A landscape with many peaks, sampled at points; each row gives a point and its height.
From any point a climber takes the steepest step (rise divided by distance) to one of its 2 nearest points. It stops when none of these is higher. Distance is the straight distance between rows; heights are no part of it.
Z153 (h 4.05): [ -4 -21  32  42   1 -21 -31  -2  33  -3   4  22  32 -46 -15 -20 -37 -13
   2   8  42  -3  10 -16   4 -15 -30  21  -4  26   2 -12]
Z150 (h 3.64): [  8 -26  19  47 -10 -39 -19  16  39 -17  22  39  21 -66  -6 -26 -26 -11
  -6  -8  37 -22   9 -23   5  -8 -54  20  25  14  14 -13]
Z386 (h 6.17): [-42  76 -52 -34  47  20 -20  17  -7 -10 -10 -23  11  22 -23 -15  21  14
  32  36 -15  19 -10  -3  36   1   1  19  -8  -9  15  -2]
Z419 (h 3.39): [ 14  38  -6 -11  46  -3  -2 -19 -70  -4  28 -10  -7  39 -41 -10  35  10
  36   8 -12  -7 -12  35   8  18  14 -38   0 -37  15 -16]
Z343 (h 5.51): [-14  63 -55 -26  33  31  -4  16 -13 -20 -21 -14  11   9 -21 -23   2  16
  34  18 -29  36 -12 -15  20   9  13  11 -35  -3  -6   7]
Z3 (h 1.37): [-18  29 -25   0  -2  22 -18  15  38  10 -35 -40  28 -18   9 -26 -38  10
   2  13   3  72 -18  -5 -16   3   6  27 -48  15 -17   6]
Z148 (h 4.23): [ 13  15 -29 -15  12  10  -1  12  37 -29  -2  13  -9 -11  -5 -22   1  -7
  22  14 -11 -10   9 -47  -2 -22  -4  14 -11   5  -3   4]
Z924 (h 2.47): [ 23  57  -6  25  54 -16  -3 -41 -10  -1  10  12 -11  22 -52 -28  11   5
  46  12   1 -10 -18 -27  24 -15 -12   4 -14  41   3 -11]
Z293 (h 5.53): [ 34  11 -30  -4  -1 -22 -10  -5  -1  -2   6   2 -26   0  -8 -19  14   9
   0   6  15  23  -8  -7 -17   5  -7 -11 -31  -9  -2  11]
Z664 (h 3.17): [ 33   7   2 -35  14  13  22 -30 -56   3  30 -10 -24  59 -19   5  43  -9
  20 -11 -41 -19  -3  34  -9   2  35 -51  -8 -39   6  -8]
Z321 (h 4.57): [ 36  12  -5  10   0  -1 -10   8 -32  -4   3  -3   9 -28  11 -43 -13  36
  12 -10  18  50  -9  19  -5  48  24 -30 -62 -29   2  12]
Z191 (h 3.71): [  7   3 -20 -31   0  29  17  16  -1 -28   0  16  14  14   6  27  15 -23
   8   1 -49 -43  27 -14   7 -19  18   0  33 -15 -16  27]
Z672 (h 4.12): [ 31 -71   2  -9 -59 -15   3  27  10  16 -19 -11 -19 -43  39   4  -3  25
 -46 -13  40  17 -18  -5 -20  28  19  -3 -13 -32  11  32]
Z161 (h 3.85): [ 34 -36 -22  13 -34 -44  16  18   3  -6  28  69 -12 -32   5  -8   9 -11
 -19 -18 -13 -53  14 -36   8   5 -12 -13  23 -22  18  17]
Z886 (h 4.48): [ 29 -19  18   4 -16  -4   3  22 -58 -22  36  26  37 -41   3 -17   7  -5
   1 -40  -7 -26  15  41  14  41   4 -35  22 -67  16  -6]
Z115 (h 5.58): [ 28 -50  28   2 -37  25  14  11 -14  19 -40 -22  12 -26  29  -8 -42  32
 -14 -27  10  25 -34  -6  19  43  77  -6 -53   4   2  43]
Z422 (h 4.99): [ 36 -86  25  -1 -51  -1   9   1   2  35 -40 -14 -29 -18   6  15  -1  17
 -59 -27  23  -5 -35 -36   0  19  46   5 -29  11   4  17]
Z628 (h 6.21): [ 11 -20  45  36 -15  16   1   0 -34 -16   8   6  63 -26  -6  18 -24 -28
   0 -22  -3 -32  27  39  41  -1   3  13  42  15  -6  11]
Z124 (h 3.92): [ 66   4  14  15   4   8  23 -39 -52  24   1   8  -8  25 -11 -24  -1  10
  31 -27 -24 -12 -23  19  27  34  70 -36 -71  -3  24  16]
Z705 (h 3.42): [-13  18 -32 -30   7  42   1  41  21 -47 -11  12  30 -11   9   8  -3 -23
  11   9 -35 -35  24 -24  18 -21   1  23  32 -16 -13  17]
Z583 (h 0.78): [  6   3  -6  13  -7 -21 -23  23  -9 -15   9   6   8 -27  19  -8   5  15
 -22  -2  28  10   4  22 -19  15 -48  -4  28 -31   2  -4]
Z585 (h 0.65): [ -5   1  -1  42 -10 -48 -26  29 -12 -18  25  19  14 -61  15 -23  -1  20
 -29 -18  45   3  11  25 -11  30 -84  -6  56 -23  13 -22]
Z408 (h 4.45): [-12  -3 -12 -37 -12  24  19  25 -20 -21   7   4   5  30  35  41  23 -19
 -20 -14 -43 -21  24  30  -8 -12  -3 -16  63 -42  -3   3]
Z855 (h 2.82): [-24   5  21  -1  -8 -10  20 -12 -26   7  10  -5 -42  40  40  31  24  -1
 -33 -15  15   2   6  53 -39  -5 -47 -19  50 -21   4 -29]
Z736 (h 3.95): [-19  18 -13 -10  25  -1 -10  37 -55 -32  26  10  40 -12 -12   6  18   0
  11  -2 -16 -20   9  36  23  27 -17 -15  52 -61  17  -9]
Z411 (h 1.96): [  4  47  22  40  35 -28  -1 -60 -26  41  12 -36  -7  52 -35  -7  11   1
  21   3  26  33 -25  26  -2  -2 -17  -5 -24  41 -12 -31]
Z94 (h 2.20): [  3  50  28  42  41  25 -16 -17 -43 -10 -15  -3  49   3 -29  -8 -21  -1
  42  15 -13  -8  -8  21  40   5  12  11   7  30  -9   3]
Z888 (h 6.16): [ -3 -78  34 -37 -53   4  24 -13   4  44 -22 -32 -33  17  27  51  16   3
 -49  -9  -3  -8  -2  -5 -20 -14  29   0  16  10  -6  12]
Z986 (h 3.10): [ 23  -2   2 -26   2   3  24 -25 -39   7  27   0 -37  61   6  26  46  -4
   0 -10 -27 -20   9  29 -22  -6  10 -44  16 -30  -1  -8]
Z632 (h 0.37): [ 41 -37  31  33 -34 -51   0 -28  -7  34  16  12 -40  -6  11  -4  19  17
 -34  -9  45  -6 -14  18 -18  14 -22  -9 -12   4  19  -3]
Z941 (h 3.25): [  4  19 -23 -43  31  16  15   0 -55 -21  20 -20 -11  32 -36  -9  40  -4
  18   8 -40  11 -11  33  -7  15  38 -36 -20 -51   4  -3]
Z653 (h 4.20): [ 24 -41 -18 -26 -39  -3  13  29  -8 -12   5  15  -8 -14  27  11  14  -2
 -25  -9 -16  -9  14   4 -17  11  14 -20  11 -49   4  27]
Z842 (h 6.84): [ -2 -37  14 -40 -43   7  20  -4  10  23 -14 -34 -37  28  46  40  22   0
 -39  -2  -5  10   8  23 -35 -13   9  -4  21 -11 -11   9]
Z882 (h 3.93): [-11   4 -38 -31   2   2  19  23   6 -26  18  36  -7  11   3  17  25 -15
 -10  -4 -47 -38  23 -21  -9 -18 -16 -11  50 -27  -3   4]
Z409 (h 4.61): [  5  21 -40 -10  40   7   4  19  27 -52   2  33  -8 -15 -30 -42  12  -1
  53  28  -7 -23   8 -65  25 -20 -23  21  -8   2  17 -20]
Z816 (h 1.19): [-23 -14   1  15 -20  -3 -24   5  44  41 -34 -26  32 -33   3 -27 -63  13
  -5  11  31  69 -11 -16 -22   3   8  19 -63  28 -11   1]
Z835 (h 3.79): [-37  19  28  -3  21  36 -15 -10  11  -3  -7 -15  34  32  -9  33 -10 -28
   3  10 -10 -11  14  17  10 -32   2  20  26  28 -22 -13]
Z917 (h 4.47): [-51  11  22  15  22  -8   8 -10  18   1  16  24 -27  17   5  38   1 -25
 -17 -16   9 -22   7  12 -18 -26 -61   4  63  18   1 -38]
Z596 (h 3.53): [ 31  42  11  -2  32   8   5 -42 -65  15  10 -36  -7  56 -18 -12  26   6
  39 -11  -9  14 -16  47   5  14  21 -36 -19 -18   4 -17]
Z351 (h 5.03): [-28 -10  42   8  15  14 -15 -41  25  36 -17   5  33  29 -25  14 -44 -27
  34  10  -7 -11  29 -29  21 -40  16   9 -24  58 -14 -22]
Z505 (h 2.09): [ 41  44   1  32  32 -33  -6 -50 -49  24  14 -24 -15  32 -30 -29  22  22
  26  -2  25  33 -26  27   2  22 -12 -22 -37  10   3 -18]
Z252 (h 0.47): [ 37   2  -7  42   9 -59 -17   0 -31 -11  44  54  -7 -32 -20 -28  22  18
  -9  -3  32 -20  -2  -1  -1  28 -46 -26  10 -24  20 -14]
Z307 (h 3.08): [-27  37 -26 -17  37  37 -10  31  28 -50  -5   9  26  -5  -7  -5   3 -15
  33  23 -22 -35  10 -34  35 -25 -15  33  33   0   7 -11]
Z905 (h 5.42): [  2 -56   0 -33 -35 -16  35 -13  28  31   4   8 -67  23  33  40  32   0
 -39 -20 -27 -38   7 -25 -26 -18   6 -15  34   7  -1  18]
Z13 (h 4.21): [-45  51 -26 -19  26  12 -36  12  40  -5  -3 -42  -8  25   6   2  16   0
  -7  21  14  34 -16   3 -10 -12 -38  28  11   0   4 -26]
Z881 (h 4.39): [  1  28 -34   7   9  24  -9  39  35 -34 -26  11  24 -51   7 -57 -53  24
  29  16   6  31  -9 -42   5  10   7  27 -49  17  -5  16]
Z567 (h 5.02): [ 32   8  -1   2 -12   3  -9   0 -18   4  -7 -25  -4  -1  18 -16   5  16
   1  -4  16  43  -6  28 -14  19  15 -11 -31 -25  -9  12]
Z240 (h 4.02): [ 35 -30 -20   2 -30 -13  16  23  -6 -16   9  43   4 -31   6   0   5  -8
  -7  -9 -12 -39  13 -20   7  10  15 -11   6 -32   5  33]
Z366 (h 3.97): [ 17 -24 -35 -15 -18  -1   3  36  49 -27  -6  25  -9 -42  14 -21 -15  -7
   7  10   3 -16  10 -55  -8 -12   0  15 -11 -12   3  25]
Z697 (h 4.17): [-41  12 -43 -46  -2  21  14  38   5 -32   8  19   2  23  26  36  29 -21
 -25  -8 -58 -33  31  -6  -5 -21 -16  -8  72 -37  -4  -2]
Z990 (h 3.00): [-18   3 -19 -37  22   7  15 -29  63 -11  23 -10 -56  44   8  24  32 -12
  19  -3 -39 -23  16 -39 -24 -45  -3  11   7  33 -14 -18]
Z203 (h 5.20): [-12  36 -62 -15  32 -16 -24  36  -5 -32   7  13  -2 -44 -42 -54   7  37
  14  24  23  41 -16 -20  -2  27 -17  -2 -45 -27   8  -2]
Z783 (h 4.79): [-70  22   9  -5  24  10 -34   0  52   6   6 -26  -5  28   2  23  -2 -19
 -15  12  28  26  -7   6 -26 -28 -48  22  17  16  -2 -53]
Z175 (h 3.73): [  9 -73   8 -36 -68  15   9  41   4   9 -27 -34  -5 -39  61  22 -10  11
 -49 -17  17  21  -2  18 -21  12  19   2  15 -38   6  31]
Z182 (h 3.27): [-36  33 -36 -53  26  14   4  -5 -18  -4  17 -28 -45  76   9  36  58   0
  -8   5 -29  -2   3  26 -24  -4 -16 -25  28 -28  -5 -20]
Z18 (h 4.82): [ -8 -18  36  43 -12  -1 -18  10   0 -13   4  12  58 -50  -9  -1 -39 -14
 -10  -9  25 -12  21  19  22  -7 -27  19  29  19  -5   3]
Z807 (h 4.40): [ -7  17   5  10  11  19  -6  21 -42 -34  11   2  52  -6   2  22   0 -17
   8 -16 -14 -31  23  42  38  10 -12   1  69 -22   3   2]
Z346 (h 5.49): [-13  24 -43 -20  39 -23  -3  21 -24 -30  30  29 -10  -9 -57 -20  36  14
  16  31 -11  -8  -9 -10   3   7 -22 -11   9 -36  16  -6]
Z737 (h 3.88): [ 21 -30  51   5 -32  20  -2  -3 -23  23 -24 -33  21 -19  28  -2 -26   9
  -7 -13  16  28  -7  40   5  19  45  -3 -27  -9   1  19]
Z658 (h 5.04): [ 27 -19  32  23 -25  12  -1  15 -38 -20  11   1  49 -39  18   1 -12  -9
  -3 -31   3 -16  24  47  25  23   1  -5  33 -29   5  11]
Z460 (h 4.44): [ 46 -70 -10  -5 -50 -27   3   7  17  22 -22  -3 -49 -26  19  -4  11  26
 -47 -20  37   7 -32 -32 -15  34  22  -9 -41 -13  16  29]
Z943 (h 5.90): [ 19 -70  47   6 -37   3   8 -25 -14  56 -38 -19  -5   2  -7  18 -11   7
 -32 -13  14  -5 -21 -20  14   9  58   1 -36  31   1  11]
Z369 (h 5.11): [ 27 -43  28   2 -25   9  25 -40  -5  47 -32 -21 -18  29 -11  17   4   0
  -7 -12 -17 -18 -21 -20  18   9  75  -1 -39  38  -4  24]
Z537 (h 5.08): [-16   0  29  21   2  19  -1   5 -20 -22  10   6  51  -4  -4  33 -18 -28
  -4 -19  -8 -33  22  37  29  -9 -22  14  67  13  -6  -3]
Z607 (h 2.25): [ 40  51  -6  45  32 -24  -2 -43 -32  18   6   2  -2  12 -41 -37   2  16
  37   4   3  21 -25  -5  17  14   0 -11 -46  37   4  -2]
Z933 (h 5.94): [ 15   8 -40 -12  14 -31  -9  15 -13 -19  28  25 -26 -11 -30 -23  29  13
  -5  15   4  10  -4 -10 -21  12 -24 -21 -13 -35   5  -3]
Z151 (h 5.48): [-54 -15  20 -19 -17  -2 -17  -1  39  27  -5 -21 -10  25  17  32 -11 -11
 -37  11  30  32  11  21 -41 -28 -38  14  10  13 -14 -32]
Z88 (h 2.86): [-13  18   3  -9  39  -3   9 -43  42  -1  23  -6 -39  45 -20  18  21 -19
  29   2 -19 -18   6 -30 -12 -40 -11   9   4  47 -12 -30]
Z755 (h 2.74): [  5  32 -11   2  31  17   5  13 -12 -41   7  33  36  -6 -24   0   1 -18
  36   7 -26 -57  17 -23  42 -15  -9  14  41   1  -1   5]
Z989 (h 3.28): [-19   4 -31 -49  -8  28  -3  19  43 -14  -7 -15 -19  26  31  26  26 -12
 -19   5 -34   1  20  -9 -25 -27  -1  10  20 -13 -14  10]
Z390 (h 3.94): [  4  26  29  45  19  20   0 -34  -4  21 -17  12  37   6 -38 -24 -45 -12
  52  18 -26  -2 -12 -24  27  -8  22  16 -43  63 -14   2]
Z364 (h 4.56): [ 19  33 -52  -2  14 -21  -7  11 -23  -8   1 -10  -2 -27 -12 -50 -10  41
   9   0  18  75 -18  -3 -10  47   4 -28 -80 -16  -2   6]
Z680 (h 4.86): [ 35 -35 -15 -10 -31  16  22  14  -4   1 -32  -4 -12 -12  20  -9 -23  20
  -5 -13  -3   6 -22 -33  13  32  71  -9 -54   0  -2  56]
Z127 (h 3.66): [-53  35 -31 -28  38  -7  -9  53 -39 -34  32   1  30 -21 -25  -5  34  12
  13  37 -18  -7  -5  47  29  34   1  -2  34 -74  33  -7]
Z757 (h 3.80): [-26  55  -4  -7  34  15 -15 -16  12   8  -7 -42  -1  46 -11  11  12  -7
   9  12  -1  26 -10  13  -2 -15 -11  15   5  21 -16 -18]
Z5 (h 3.55): [ -8 -18   7   8  -7  32   4  19  44 -11 -35   7  31 -37   4 -26 -60 -14
  30  18 -11  -8   3 -46  16 -13  33  33 -34  36 -11  20]
Z229 (h 5.73): [-11 -64  35 -28 -36 -10  27 -36  17  53  -1 -13 -55  35  14  57  25   1
 -41 -12  -6 -26  -1 -15 -22 -23  18  -7  13  32 -10   1]
Z476 (h 2.17): [-31   0  15  22 -13 -33 -33  14  13   4   4 -15  -5 -19  22  -5  -3  19
 -43  10  63  35  -4  36 -45   3 -75  13  21 -11  -1 -31]
Z109 (h 3.09): [ 35   8  -8  19  -8   3  13 -17  -5  14 -19   5   0  -4  -5 -22 -24  10
  21   2 -11  14 -19 -25  17  20  43   0 -60  30  -7  35]
Z836 (h 5.01): [-15  28 -50 -20  48 -12   0  24   5 -44  20  44 -10 -20 -61 -40  27  11
  38  36  -6 -22  -3 -42  25  -7 -24  11   0 -21  22 -14]
Z734 (h 4.65): [ 13  -9 -18   3  -8 -15   1  43 -38 -39  30  36  33 -53 -10 -18   7   5
  -6  -8  -8 -12  14  10   4  35  -3 -22  19 -61   6   0]
Z786 (h 3.36): [ -7  32  -9 -36  11  14   7 -26 -27   5   7 -47 -35  78  16  31  45  -2
   2  -4 -12  18  -1  44 -28  -6  -3 -19  12 -15 -12 -18]
Z102 (h 3.48): [ 11 -41 -25 -18 -50  12  10  55  24 -30 -13  16  27 -58  37   5 -23 -11
 -20 -14  -3 -19  18 -18   4   5  14  15  23 -28  -6  45]
Z130 (h 5.09): [-22 -52   6 -29 -49  -8  46   8  15  15  -2  14 -37   9  55  48  14 -17
 -51 -30 -36 -29  28  -1 -13 -24   1  -8  72  -4  -4  11]
Z625 (h 3.60): [ 23 -23  -7  34 -29 -41   3  22  23 -19  26  58  11 -61   4 -20 -15 -13
 -10 -20  13 -39  13 -30  11   0 -43   9  39  -2  15   4]
Z887 (h 4.74): [-21 -24  -9 -37 -40  21  34  24   0 -13  -2   9  -2  16  55  50  13 -22
 -39 -29 -50 -25  36  23  -9 -20   0  -8  81 -24 -10  11]
Z926 (h 3.45): [-55  48 -28 -42  41   6 -12  29 -45 -14  31 -20   7  36  -9  15  43   5
  12  37 -17  -3  -3  57  19  20  -3  -9  35 -64  35 -11]
Z502 (h 2.61): [ 20 -47  34  38 -16 -12  -3 -19  18  29 -24  26  11 -26 -24 -15 -34  -4
   0  -1  16 -34 -14 -43  29   4  39  16 -43  43   6  18]
Z872 (h 3.03): [ -6  -8   4 -28  -7  -6  36 -32 -16  18  25  -2 -67  68  30  43  45   0
 -21 -17 -24 -21  13  28 -41 -16  -8 -39  34  -6  -4 -10]
Z517 (h 0.43): [ 45 -12   7  33  -6 -46  -5 -16 -19   7  29  38 -22  -7  -4 -11  23  11
 -14  -6  23 -18  -3   8  -7  14 -26 -25  -2 -13  14  -2]
Z593 (h 5.88): [-23 -29  16 -12   3 -26   3 -42  65  37  13 -12 -43  32  -9  18   0 -17
   5   1  16  11   4 -37 -29 -36 -12   4 -25  48  -6 -35]
Z35 (h 4.46): [-74  42   9 -17  38  55 -26   2  41 -11 -10 -34  31  37  -2  23  -3 -27
  13  22 -19   0   8 -10  21 -38  -1  32  18  30 -10 -32]
Z363 (h 4.94): [ -6  47 -48 -13  17  30 -14  36   5 -34 -23   1  20 -24  -5 -37 -21  19
  22  19  -6  36  -7 -24   9  12   9  13 -40  -7  -6  16]
Z349 (h 2.94): [-31   5  19  -6   2  -1  33 -30  -3  18  16   4 -55  51  28  53  31 -11
 -25 -15  -7 -18  11  31 -38 -24 -30 -17  49  10 -15 -23]
Z418 (h 3.51): [-12  44  16  -5  29  17   1 -37 -29  12   4 -43  -8  72  -7  31  25  -5
  17   2  -1  10  -7  43  -6  -8   3  -6  15  12 -13 -20]
Z590 (h 2.81): [ 27 -38  23  32 -27  -7   1  -1   7   4 -17  19  20 -44  -3  -9 -27  -1
  -8  -6  17 -28  -4 -16  22  11  30  14 -16  15   1  32]
Z264 (h 3.74): [ 17 -48 -29 -18 -40   2   2  46  47 -16 -22   7  -6 -54  31  -7 -23   8
 -23  -2  20   2  -1 -37 -18   7  13  11 -11 -23  -1  47]
Z661 (h 2.39): [ 18 -35  41  42 -13 -33  -9 -46   7  63 -13   9  -3   3 -34  -6 -19   0
  -6   2  27  -5 -18 -23  16   1  26   4 -56  51   5  -2]
Z156 (h 2.24): [ 25 -22  37  32  -5 -43   6 -65   9  68   8   3 -30  35 -37   6   8  -6
  -6  -3  27 -10 -15  -9   2 -11  17  -4 -45  59   4 -16]
Z455 (h 5.33): [-49  69 -21 -26  46  37 -25  15  19 -19  -8 -28  14  31  -3   9  18  -6
  20  28 -17  -3  -5  -7  32 -19  -7  31  24   2   7  -9]
Z900 (h 0.54): [  1  -7 -13  27  -4 -57  -9  29 -38 -16  41  45   8 -45  -1 -23  15  17
 -23 -17  16  -8  11  19  -7  37 -54 -32  46 -51  21 -26]
Z192 (h 4.22): [ 53   1   7  16  -6   7  36 -50 -31  41 -17 -17 -13  36  -8  -7   0   4
  25 -17 -34   3 -28  -1  25  25  73 -21 -68  33   8  24]
Z753 (h 4.84): [ -3  46 -63 -10  34 -29  -7  10 -29 -21   9   1  -6 -25 -53 -55  11  38
  22  17  11  57 -26  -7   6  38  -3 -18 -66 -14  10  -5]
Z947 (h 1.70): [ -5  12 -22  14  16 -18 -35  29  54 -30   1   4   0 -42   1 -35 -10   9
   4  19  39  23  -6 -28 -19 -12 -50  30   3  -8  13 -19]
Z211 (h 2.55): [ 17  43  48  38  37  32   1 -42 -59   4  -9 -11  40  37 -26   2 -13  -7
  47   7 -29 -17  -7  37  39  -1  35  -4   6  33  -9  -1]
Z41 (h 5.10): [ -7   1 -43  -5   4 -19  -8  60 -11 -51  24  45  30 -75 -22 -31   5  16
  -8   9   4  -5   5 -14  -2  33 -20  -6  10 -57   5   2]
Z543 (h 5.74): [  1  13 -52 -12  12  -7 -22  48   7 -41   9  26   7 -56 -15 -39   1  26
   1  20  16  22   2 -25 -11  17 -21   1 -21 -41   1   6]
Z145 (h 3.44): [  5 -52  36 -19 -52   8   3   5  -3  27 -24 -38   3 -15  32  22 -11   5
 -34   0  22  28  -2  30 -17  -1  22   8  -3 -14  -5  15]
Z822 (h 3.12): [-16  -2 -40 -49   1   1   4  -1  70 -13   8 -11 -57  28  24  11  29 -10
  -8   3 -22   7  14 -37 -41 -33 -25   7   6   6  -3 -10]
Z679 (h 3.37): [-13   3  45  19   5  24 -12 -16 -14   3 -16  -8  48  11 -10  18 -25 -19
   8   7  -6  -3  15  27  17 -18  15  13   8  27 -18   4]
Z215 (h 2.43): [ -1  29  14  32  42  13  -4   1   5 -38   0  31  40 -23 -33 -22 -22 -20
  51  16  -7 -49   7 -32  47 -24 -14  29  21  30   1  -8]
Z187 (h 3.72): [-36 -25  -3 -12  -8   2  25  16  60 -20  13  32 -19  -1  35  28  -2 -32
 -14 -20 -34 -38  30 -29 -14 -41 -31  13  67  10   4 -18]
Z662 (h 3.32): [-36  52 -25 -38  42  14  -9   3 -33  -8  18 -27 -11  63  -4  30  44   3
  10  17 -18  -6  -3  38   3   8 -10 -13  35 -32  13 -15]
Z713 (h 1.92): [-25   1  -4  15  -3 -22 -46  27  48 -10   1 -11   8 -43  18 -21 -14  11
 -32  14  54  36  -6   8 -38  -4 -70  23  16  -9   3 -23]
Z234 (h 0.26): [  6 -27  27   6 -30 -30  -6 -24  17  46  -2 -21 -22  10   2   6  -1   7
 -27   8  43  34 -10  13 -31  -5  -8   4 -21  18  -8  -6]
Z674 (h 3.04): [ 33 -31   9  17 -29  13   4  25 -12 -13 -15  12  34 -52  25  -5 -27   7
  -2 -13   9 -11   8   2  23  25  40  -2 -13 -17  -3  44]
Z841 (h 3.91): [-15  -6  -4  22  -2  21 -16  25  50 -13 -31   0  35 -54   8 -42 -67   3
  22  20  16  28  -5 -38  -2  -3  14  33 -45  30  -5   5]
Z510 (h 0.90): [ 19  -7  22  32 -11 -22 -26   1   2   6  -2  -5  13 -33   8 -16 -11  13
 -16   6  46  27  -4  22 -17  13 -21   7  -9   0  -7  -1]
Z381 (h 4.95): [-57 -27  37   1 -14 -13   0  -6  22  24   9  16 -13   7  14  43 -22 -25
 -38  -9  28   2  25  18 -27 -31 -57   2  37  20  -1 -37]
Z63 (h 4.50): [ 39 -43  -2 -21 -35  14  16   7 -11   8 -18 -12 -13  -4  26  11   3   4
 -11 -12  -3  -1  -3  -4   0  17  53 -13 -19 -26   2  41]
Z430 (h 3.49): [-34 -14  -3 -30  -4  24   7  12  63 -20  -1   1 -11  13  29  34   7 -27
  -7   0 -35 -24  23 -24 -18 -40  -9  20  37  12 -10  -5]
Z200 (h 4.55): [ 29  -5  11  -4 -13  21  43 -58 -19  50 -24 -38 -12  49  -7  15   6  -6
  24 -16 -46   5 -16   0  16   1  77 -14 -49  45 -14  22]
Z987 (h 2.93): [ -7  25  47  16  22  52   1 -28 -39   1 -20 -18  51  37 -12  26 -16 -20
  29   7 -37 -15  11  36  32 -17  45   7  14  30 -19   7]
Z561 (h 1.54): [ -1  20 -27   1   1   1 -29  19  44 -11 -16 -19   2 -25   9 -28 -17   9
  -5  14  21  46  -9 -14 -23  -4 -17  24 -23  -2  -7   3]
Z951 (h 0.32): [ 32 -45  34   9 -45 -40   5 -32  -6  51  -1 -29 -44  10  14   3  15  18
 -40  -6  48  25 -23  20 -26  13   1  -5 -30   1  13  -6]
Z36 (h 4.54): [-20   0  39  23   4  27 -10 -31   1  40 -27   4  53  17 -27  -2 -57 -20
  40  18 -20   1  11 -19  26 -17  30  12 -43  62 -18  -2]
Z291 (h 2.67): [  4  33  -9   9  54 -14   2 -34  29 -14  20  12 -31  26 -39 -16  15  -6
  47  14  -2 -16  -6 -46  10 -33 -25  11  -2  46   7 -34]
Z609 (h 3.26): [ 19 -51 -11 -16 -48  30  17  54   1 -28 -24   3  34 -55  42   8 -32   6
 -18 -21   1 -12  11  -9  16  25  49   2  -3 -35  -5  59]
Z810 (h 2.42): [-45  15   8  20  -9 -21 -22  22 -10  -9   7 -15  -4 -10  37   8   3  18
 -42  -3  51  24  -3  55 -29  17 -81   4  53 -27  12 -34]
Z131 (h 3.41): [ 34  28  14  45   6   5  16 -41 -17  27 -12  12  13   8 -26 -23 -29   2
  40   8 -28  -1 -23 -18  28  13  39   3 -59  56  -4  18]
Z814 (h 4.04): [-49  10  -4   5  19  -5  27   3  28 -15  21  44 -31   8  20  35   4 -36
 -12 -35 -27 -42  24 -13  -4 -34 -45  -1  88  13   4 -33]
Z794 (h 6.15): [-34 -30  21 -32 -41   8   6   5  24  24 -14 -34 -18  22  42  43   4  -5
 -50   5  12  24  15  36 -43 -24 -16  11  23  -3 -14 -12]
Z278 (h 3.24): [ 11  -2   3  11  -4  14   9  -9  27   8 -24   1   6  -9 -10 -21 -32 -10
  23  13 -13  -1  -7 -37  11  -8  36  19 -41  37 -15  26]
Z766 (h 2.10): [ 14  14  22  32  13 -25   2 -59   4  46   3 -11  -9  33 -35  -8  -4  -8
  17   5   8  18 -14  -5  -1 -13  11  -1 -41  53 -15 -10]
Z768 (h 2.68): [-40  12  -1  10  -4 -31   4   4 -14   1   7   2 -44  19  38  13  16  10
 -47 -10  33  10   1  42 -42   1 -76 -13  56 -29   9 -35]
Z599 (h 5.50): [-28 -11  37   4  17  -8  -9 -50  33  45  11   3  -7  46 -24  28 -16 -21
  19   1  16   1  20 -22  -5 -42  -9   0 -19  54 -14 -38]
Z301 (h 3.68): [ 44  35   9   2  25  20  14 -35 -69   7   5 -12   5  33 -23 -24   9   4
  45 -14 -32  11 -16  32  19  22  46 -37 -42 -20   7   2]
Z534 (h 2.11): [  4  51  23  41  55  11  -9 -22 -17 -17  -7  18  34   1 -45 -24 -21  -4
  56  21 -12 -28  -6 -17  46 -11  -1  20   5  43   0  -2]
Z324 (h 4.58): [ 21 -32  44  31 -31   6  -3  -7 -13  37 -29 -20  24 -36  17 -19 -43  32
  -6 -12  28  42 -23  16  11  43  50  -4 -62  17   0  18]
Z594 (h 1.05): [ 16  -5   3  30 -17 -15 -17   4  21  21 -19 -13   8 -42   5 -32 -34  20
  -3   8  37  49 -17  -6 -13  19  10  12 -49  18 -10  19]

Where does a climber stop that starts at each point below?
Z755: Z842
Z662: Z628
Z109: Z593
Z674: Z933
Z625: Z115
Z924: Z842
Z211: Z386
Z278: Z386
Z786: Z842
Z187: Z842

Two climbers start at each pair of points below. Name the first point that both come to, or write never.
Z632 and Z766: never
Z607 and Z534: Z842
Z215 and Z590: never
Z182 and Z664: never
